Each row is a point on a landscape with many valleys, with its height.
A ball rolls from a point to the lowest of its 5 nearest points, and stops where none of them is lower. Distance is the straight distance between rows; heights are no part of it.
q598: [ 88 169  94 120 187  91  97 145 116  72 136 142]  (h 4.03)
q118: [135 129 160 106  92  99 144  91  82 154 108 130]  (h 5.96)
q247: [151 115 118 101 112  96 166  90 104 121 106 152]  (h 6.03)
q734: [176 129 155 147 105 195 120 136 159 175 143  77]  (h 0.54)
q309: [133 171 128 138 141 197 108 149 169 199 124  77]  (h 1.12)
q510: [138 189 120 112 148 176 102 133 170 208 119  84]  (h 2.20)
q306: [122 114  92 125 127 100 163 102 132 109 110 162]  (h 1.08)
q407: [ 96 138 144 143 161 123  65 198 135  85 168 128]  (h 6.43)
q746: [ 85 103 113 174 153 116 118 150 146  76 135 153]  (h 3.98)
q412: [114 148 142 124 101 166 126 125 122 226 126  98]  (h 1.48)
q636: [132 137 143 108 125  80 146  88  82 118 110 142]  (h 4.47)
q937: [ 89 136  94 142 163  98 131 122 128  78 125 159]  (h 3.95)
q921: [ 87 128 134 157 168 127  78 184 141  85 162 140]  (h 4.78)
q383: [186 101 115  95  83 135 173 100 140 143 117 130]  (h 0.52)
q405: [123 166 126 118 124 173 119 137 145 216 123  96]  (h 2.26)
q843: [ 78 156 112 139 177 118  77 181 139  84 162 140]  (h 4.41)
q876: [140 161 132 143 133 195 105 147 169 196 131  79]  (h 1.46)
q475: [101 109 149 156 160 121  70 182 140  75 161 137]  (h 4.21)
q4: [ 87 160  93 131 181  91 105 140 114  76 138 144]  (h 4.01)
q919: [130 103  92 115 121 106 170  99 132 111 109 159]  (h 2.51)
q360: [155 141 155 142 114 199 122 143 152 192 140  78]  (h 3.18)
q773: [136 170 129 128 134 185 109 145 166 213 125  87]  (h 0.82)
q783: [117 136  96 119 157  85 138 106 116  84 113 156]  (h 2.94)
q124: [173  96 111  95  98 131 174 101 139 132 113 139]  (h 0.16)
q428: [ 80 134 119 159 173 113  95 165 135  70 143 142]  (h 4.06)
q285: [126 122  94 115 143  92 156 101 123  93 110 155]  (h 3.14)
q725: [130 127 163 109  90 123 141 101  83 178 117 116]  (h 5.82)
q153: [134 110 169 141 153 117  54 199 146  78 169 133]  (h 5.81)
q425: [145  99  96 111 109 120 175  96 139 118 110 151]  (h 0.86)
q966: [179 103 133 104  82 134 160 104 120 148 115 131]  (h 1.93)
q759: [162 131 153 142  96 192 120 142 146 183 145  80]  (h 2.79)
q291: [137 106 168 157 150 119  64 188 157  67 164 135]  (h 5.84)
q433: [153 120 146  98  93 104 155  88 101 129 109 135]  (h 4.92)
q607: [191 109 148 111  79 160 155 110 143 158 130 109]  (h 2.29)
q591: [167 107 144  94  90 113 163  97 115 141 113 133]  (h 5.92)
q331: [ 89 143 101 152 177 106 114 141 128  73 138 150]  (h 4.02)
q580: [120 154 120 115 148  77 128  96  98  87 111 145]  (h 2.99)
q871: [ 96 144  95 129 170  92 125 129 124  78 128 153]  (h 3.96)
q85: [181  99 119  98  87 136 171 100 138 144 114 127]  (h 0.51)
q466: [122 137 161 125  92 154 133 120 104 206 122  96]  (h 1.47)
q411: [155 111 111 101  99 112 170  79 129 125 105 144]  (h 3.82)
q389: [109  94  87 136 124 114 173 111 150 104 110 163]  (h 3.27)
q128: [ 84 130 101 154 172 103 116 149 130  75 137 152]  (h 3.99)
q10: [135 164 131 124 135 191 111 143 163 204 125  83]  (h 0.94)
q178: [104 167 101 117 180  75 116 132 112  79 121 152]  (h 4.00)
q410: [101 125 149 154 154 123  69 196 136  79 164 136]  (h 4.56)
q339: [137 132 131 106 126  88 149  92  90 112 104 138]  (h 4.14)
q674: [129 131 156 123  89 161 127 129 105 202 127 101]  (h 1.95)
q769: [129 132 109 113 143  80 144  96 113  95 106 151]  (h 3.04)
q622: [ 92 116 135 173 163 123  90 169 141  69 146 146]  (h 4.04)
q438: [ 92 124  90 140 160  96 141 125 131  82 118 156]  (h 3.92)
q627: [174 119 159 126  82 177 140 123 133 177 137  93]  (h 2.55)
q467: [116 109 155 165 152 118  70 195 141  72 157 134]  (h 4.57)
q577: [ 76 133 109 152 173 111  92 164 125  72 149 140]  (h 4.10)
q369: [139 141 154 130 101 193 121 134 135 202 130  88]  (h 1.78)
q333: [131 141 144 131 103 177 125 139 128 212 135  93]  (h 1.81)
q766: [118 126  97 120 148  82 146 106 123  95 111 154]  (h 2.83)
q201: [193 110 162 128  83 184 135 128 140 162 144  88]  (h 2.21)
q91: [191 111 151 116  76 165 150 115 133 155 127 105]  (h 2.32)
q654: [146 109 109 106 111 105 170  87 127 117 111 150]  (h 5.70)
q819: [ 79 145 100 147 180 112 101 155 126  75 135 149]  (h 4.05)
q988: [154 133 156 134  93 187 126 136 134 190 137  81]  (h 2.01)
q483: [ 90 101  94 151 142 109 157 124 140  89 120 164]  (h 3.91)
q148: [145 110 160 111  85 134 149 102  94 172 121 113]  (h 2.37)
q445: [103 100 148 176 156 119  88 177 147  68 153 142]  (h 4.08)
q609: [ 89 112 101 154 159 109 130 135 137  80 128 159]  (h 3.94)
q401: [ 99 105  88 147 143 104 158 119 145  87 118 165]  (h 3.86)
q596: [ 94 154  92 129 177  88 118 127 119  74 128 152]  (h 3.97)
q520: [145 119 147 107  96 103 153  81  86 136 111 133]  (h 5.42)
q453: [140 125 123 103 125  87 149  86  99 119 108 142]  (h 3.78)
q302: [162 116 158 116  79 160 141 115 120 177 134 102]  (h 2.45)
q297: [154 119 163 112  86 144 140 114 111 177 122 105]  (h 2.17)
q874: [155 124 162 120  83 173 132 128 121 186 136  92]  (h 2.12)
q100: [127 133 162 111  96 108 143  92  70 166 111 125]  (h 0.95)

For each start below, name the point where the ball stops.
q333 => q466
q843 => q124
q627 => q369
q746 => q124
q302 => q466
q297 => q466
